Points on a hilly landscape, in no order, each with its height.
A climber steps from a point to whichever of its 2 nearest points has the largest rise for the distance, and stops where none of them is higher. Distance is the straight distance between rows; heights are no part of it.
Kemi height 46.9: [ 75  85  59  70  71 119  91 100 120 108  78 112  89  80 142 115  81 117
  97 105  85  90]
purul height 58.0: [ 83  88  85  89 120  82 129 110 100  80  86 140 134 107  72  76  76  92
  82 113  97 159]
rutad height 32.3: [102  73 114  65  94 107  85 151  91 105  85 163 138 123  91  79  85 103
 126 110 130 146]
tepav height 50.7: [ 98  97  85 149  87  54 122  82 141 131 108  57  58 100 111 122 120  86
 104  68 114 100]
Fira height 5.7: [122 102  95  78 121 132 104 104 138 102  81  96  85 147  89 117 103  78
  81  92 107  90]
fidud height 51.3: [ 94 112  64  71 118 102 178 112  95  85 100 103 115  64  94 114  86  84
  92 124  47 114]
Pitu height 43.5: [ 96 102  91 142 134  83 131  99 139 122 107  67  47 111 104 114 121  77
 127  72 121  97]
Sozus height 66.6: [ 84 132 122 109  54  56  88  91 115  91 121  70 117 101 113 113 115 105
  99  67  96  54]
bir height 66.5: [ 91  97  77  75  52 106  68  88  86  94 119 107 112 103  77  98 104  77
  74  86  80 109]
zoza height 39.1: [ 86  99 117  98  98  61  36 116 123 137  96  91  82 134 118  81 106  87
  96  88 126 136]
zefop height 37.4: [139  79 121 110 101  75 101 101 113 110  87  81  94 113  78 118 116  75
  83 113 113  87]
Bimo height 28.6: [ 75  81  94  91 137 111  80 118  91  93 107 149 114 112 107  87  86 108
 139  85  97 122]
lup height 30.8: [102 105  64 113 120 127 119  76  94 105 125 112  86  79  94 106  72 135
 120  90  98 139]
Tasi height 49.2: [ 84 102  84  98 103 107  97  98  93  99  91  99  75  80 142 115  96 103
 104  96 101  79]
zib height 33.9: [ 97 106  82 138 137 109 131  76  89  73 122 108  74  64  82 113  95 109
 131  99  90 110]
kema height 62.0: [ 75 108 122  95  78  84  63 107 109  89 115  80 107 128 125 113 113 105
 106  66 107  59]
diz height 32.6: [ 83 131  94 116 124  96 143  81 127  89  96  96  85 116 114  99  94 124
  82 117  85 105]
kirav height 54.3: [130 104 119  82 112 113  65  91  81 121  66  73  84 101 121 110  96 104
  88 132  99 116]
zugi height 28.0: [107  86  97 108 125 133 101 109  86 113 104 137 100  86  88  92  89 121
 121 121 113 128]
mevo height 71.6: [ 88 148  98 119  61  62 122  76 103 100 103  56  89 103 121 127  97 113
  89  93  98  68]
Palu height 55.7: [ 92  89  75 103 119  92 114 121  64  80  78 135 130 102  94  91  67  65
  88 110  98 133]
Pag height 61.8: [ 83  86  92  56  74 117  79  91  88  96 110 125 120  67  61  70 118  92
  91 115  65 123]
Pon height 57.6: [106  79  92  75  60  90  36 104  66 127 106 151 144 125  95 105 111  95
 108 122  91 128]
vafum height 48.4: [ 85  87  75 101  94 112  71  92 127 134 134 121  87  99  95  67  96 104
 103  71 115 123]
soka height 53.3: [ 67 114 103 125 112  99  95 110  90  93  96  86  55  90 139 128  95 100
 118  86 130  99]
tos height 46.7: [ 92  83 123 109  81 112  33  99  77  86  61  98  77 107 109  86 111  82
  88 122 105  87]
matuf height 53.0: [110 103  61  93 113 126 110 132  47 104  69 139 119 113  92 114  67  68
  81 120  93 113]
suri height 54.0: [116 101 143 110  99  97  92  86  98  77 107  80 115  83 107  51 116 117
  98  98  88  55]
Nakip height 33.2: [133  98 120 106  91  92 124  95 112 105  87  48  99 109 106 113 125  96
  65 101 113  77]
vil height 11.3: [107  88  98 132 108  99  64  93 148 124  92 115  67 149  92 105 113  98
 102  90 115  92]
zivom height 26.2: [117  98  83 117 105 113  95 121  81 119 121  83 104 118 106 119  91  73
  96  62 133  95]
Zom height 43.4: [ 59 125 141 149 125  66  93  93 123 104  97  51  63 108 115 100 110 133
 117  82 117  99]
dupit height 50.1: [104 104  83  96 120 147 110 117  29  82  88 127 107  80  81 117  86  81
  99 133  86 102]
Nogu height 53.9: [ 78  81  78  62  64 108  77 127  72 129  84 173 156 121  89 100  94  96
  97 130  80 128]
teg height 62.7: [107  97  95 112  89 111  60 101  66 131 100 136 130 129 109  90  97 121
  89 120 108 111]
sab height 60.9: [104 110 116  67 100 103 100  87 107 116 115  64  92  67 111  79 107 112
  99 101 105 133]
Toso height 41.6: [ 86  73 125 135 102  93  52 103  95  89  82  95  75  85 102  85 123  72
  99 110  98  64]
gudi height 8.0: [111  90  98 102 130 105  78 101 136 109 101  89  84 143 110 112 110  80
 118  76  90  79]
tivu height 50.0: [101 108  75  98 116 124 152  95  82  64 103  87 118  78 107  99  87  91
  85 103  66  81]
pep height 57.4: [103 108 126 106 103  91  68  96 122  92 109  75 109 112 124  60 100 106
 116  59  95  54]
Zem height 42.8: [ 93 118  99  85  81 121  95 116  75 119  98 158 108  82  78  81  96  73
  98 137  94  79]
Dun height 69.8: [110 127  81  81  87 108  95  81  79  97 108 124 140  94 101 104  56 125
 106 113  68  99]
sez height 63.7: [ 95  90 110 109 116  78  87 100  90 111 125 132 148 123  88  75  98 120
  89 102 113 125]
gevef height 72.1: [102 112  83  69  93 127  69  93  68  66  74 121 114  90  96  98  47 102
 123 112  62 111]
lapu height 46.6: [ 93 118 103  80 103 139 105 126  54  93 104 129  80  82  63 111  99  68
 116 114 103  87]
gane height 37.0: [113 118  96 138 117  87 124  79 107  96 110 100  75  85  90 124  97 101
 138  97  88  78]
guluk height 34.4: [ 67 117 102 108 126  87 101  83 104 100  86  96  94 126 105  80  98  99
  69 108  84 111]
Kini height 4.1: [110 114  90  51 114 143 133 117 125  99  86 107  88 123  85 128 100  82
 100 102  86  78]
ledi height 55.2: [ 95 115 125 100  54  87  89  96 106 106 121 107  75  97  89 126 124 111
 101 107 148  92]
fili height 32.0: [ 98 116 117 122 104  67  90 119  98 118 114  91 100  86 128  48  95  86
  87  83 132  98]
pemed height 48.0: [104 108 102 122 121 106 140 104  73  52 109  58 114  99 102 100  96 100
  94  74  86  61]
Pom height 35.7: [ 90 110 142 150  92  60  69 118 102 121 104  97  85  86 103  60 119  72
  99 107 121  67]
dol height 41.0: [128 108 101 132 115 109 100  94 103 117 124 130  78  87  77 113 111  92
 131 106 102  59]
vav height 63.1: [ 99 121  95 125  53  80  95  86  97 102  95  89  67  98 101 135  97  99
  84 101 136  93]
risim height 57.5: [130 112 120  90 100 104  83  70 101 117 102  60  94  82 118 104  92 125
 104 118  90 103]
Garuz height 43.9: [ 82  92 102  73  97  78  61 111 133 133 131 121  90 101 107  85 113  85
 118  74 112 125]
tob height 54.6: [113 116  97  83  95  79 161  89 107 111 126  98 111  79  94 147 103 130
 111 119  94 106]
Temo height 27.9: [ 82  57  99  88 114 101 144  97 158  95 105  92  79  90 117 112 136 129
 108  89 101 109]
lonu height 61.9: [122  86  86  91  88  93  99 108 104 114 110 130 124  98 111 144  84 120
 118  99 113 101]
rago height 66.7: [129 116  94  53  81 142 103  84  94  87  97 102 100  60  63  76  71 119
 112 126  77 140]
tozi height 30.5: [ 99  97 104 106 134 106 163  88 138  85 119  79  89 103  89  99 120 110
  97  90 104 109]
fut height 51.5: [ 74  86  79  40  65 127  95 123 105  96  74 138 144 122  83 113  86 105
  77 113  90 114]
Dup height 71.9: [ 86 113  69  79  75 106 105  84 111  79 101  69  89  99  94  95 104  63
  63  69  78  99]
funa height 62.6: [116 112  86 117  94  77 153  78 139  80  79  28  42  95 110  93 116  72
 111  90  87  98]
putur height 34.8: [116  66 134  82  90  79  72 125  86  87  74 127 115 102 109  88  93 102
 119 112 142 131]
busin height 57.8: [116 106  90 142  85  66 140  59 151 102 104  31  63  94 103  88 119 109
 124  68  88  97]
guk height 57.3: [105 102  92 107  99  71 130  82 106 125 137 106 132  96 110 140 106 125
 101  94 106  99]
logam height 36.5: [102 123 107  87 117  97  91 113  94 105  80 106 100 114  96  64  93  64
  66 118  92 101]
zopas height 48.1: [ 80  95 108  51  92 144 114 115  57  71 111 110 146  84  94 106  97 138
  95 110  88 106]
Lifed height 20.8: [ 92  99 109 177 112  94  97 102 138 110  89  69  66 130 118 103 138 106
 113  87 103  31]
Paded height 47.4: [ 98 121 112 114  90  93  98 107 106 131 140 101  68  91  94 116 127  80
 122  79 126  66]
zos height 58.8: [ 87  61  89  74  74 114  75  91  85 105 106 145 138  84  73  65 102 116
  91 109  86 156]
Sep height 16.2: [ 80  82 106 171 101  92  90  88 129 109 101  99  68 130 102 100 125 113
  84  93 121  66]
lufep height 67.7: [103 119  64  85  67 106 134  83 127  87  87  54  62  93 124  96 105  72
  86  74  86  81]
bufo height 39.3: [107 141 123  89 106 103  81 106  80 131 110 119 105 112  82  87 115  77
  92 124  86  66]
Ruv height 30.6: [ 81  68  90  85 100 111  68 141 109 103  92 173 124 135 116  88  75 125
 123 101 121 128]
pufu height 29.9: [114 118  92 122 121  78 103 125  83 113 105 104 110 102 126  77  67  80
 103  76 120 106]
gusar height 63.9: [112 133 101  38  96 115  89  93  93 111 127  88 110  81  85  81  91 111
 107  96  90 143]
Vasun height 45.2: [119  81 119 137 133  82 128  96  81  54  93  43 115 109  85 116 108  92
  80  89  93  98]
puv height 28.9: [118  80 130 148 105  67 102 104 116 115  80  28 112 129 106 118 121  98
  80  75 109  64]
buvev height 51.7: [ 98  95 124  95 112 126 116  85  90  61 104  62 106  70 115  69 111 139
  92 112  77  77]
mav height 52.7: [ 95 124 101  54 104  99 152  91 106 100 109 105 112  65  90 120 102 127
 102 137  64 115]
fivu height 54.1: [100  85  71  90  79 107  77  82 102 134 111 135  98  98  78  79  87 103
  81 106 113 158]
mizam height 39.4: [117  77 122  85 113  88 128 105  91  72 112 103 126  83  79 110 109 106
 106 100 100  98]
Nuf height 60.4: [103  81 114 107 130  59 124  96 122  94 100 123 132 107  91  60  90 104
  84 105 104 135]
Zimav height 42.2: [133  77 131 105 136  77 125  98  90  74  88  72 113  90  77 112 109  79
  88 117 102 124]
der height 49.3: [ 67  89  54  52  80 138 118 114 113 100  81 126 113  96 104 122  96 101
  74 114  76  88]
tobok height 47.9: [ 74 115 107 145 134 100 118  91 122  92  97  64  42 103 126 102 100 112
 132  72 121  91]
Fada height 24.9: [ 96  90 142 168 128  84 107 104 115  97  73  33  87 122 109 108 137 106
 100  84  93  41]
vumi height 69.5: [138 108  84  78  90 118 101  88  72  57  81 106 102  62  72 103  55  93
 118 107  81 122]
zev height 50.8: [108  75 113  91  78 118  54  85  87  94  53  88  87 104 112  91 103 119
  73 141 101 112]
ramed height 66.4: [124 110  95 109  83  94  76  98  67  94 112 118 133 100 121 132  63 116
 121  95 102  78]
vumul height 49.7: [ 87  76 100  74  96 154 110  92  82  73 109 104 116  66 102  89 110 158
  92 119  95  91]
Finiz height 36.9: [126  69 129  73  97 101  86 116  92  67  80 112 132 106  94  78  97  94
 108 103 104 108]
ved height 21.3: [ 99  98  89 104  85  95  79 138  70 128 121 114 102 121  92 140 117  65
  91  84 143  96]

For each start below, name the point where the climber stops.
gudi => gevef
Bimo => gevef
bufo => sez
Kini => sez
lup => mevo
vumul => mevo
Vasun => gevef
Pitu => Dup
zoza => Dup
zev => gevef

For each start below, name every point that the climber comes to, in order.
zugi => lup zib gane dol Paded ledi vav mevo
guluk => logam bufo Zem lapu dupit matuf Palu purul Nuf sez
Pom => Toso tos zev kirav risim sab gusar rago vumi gevef
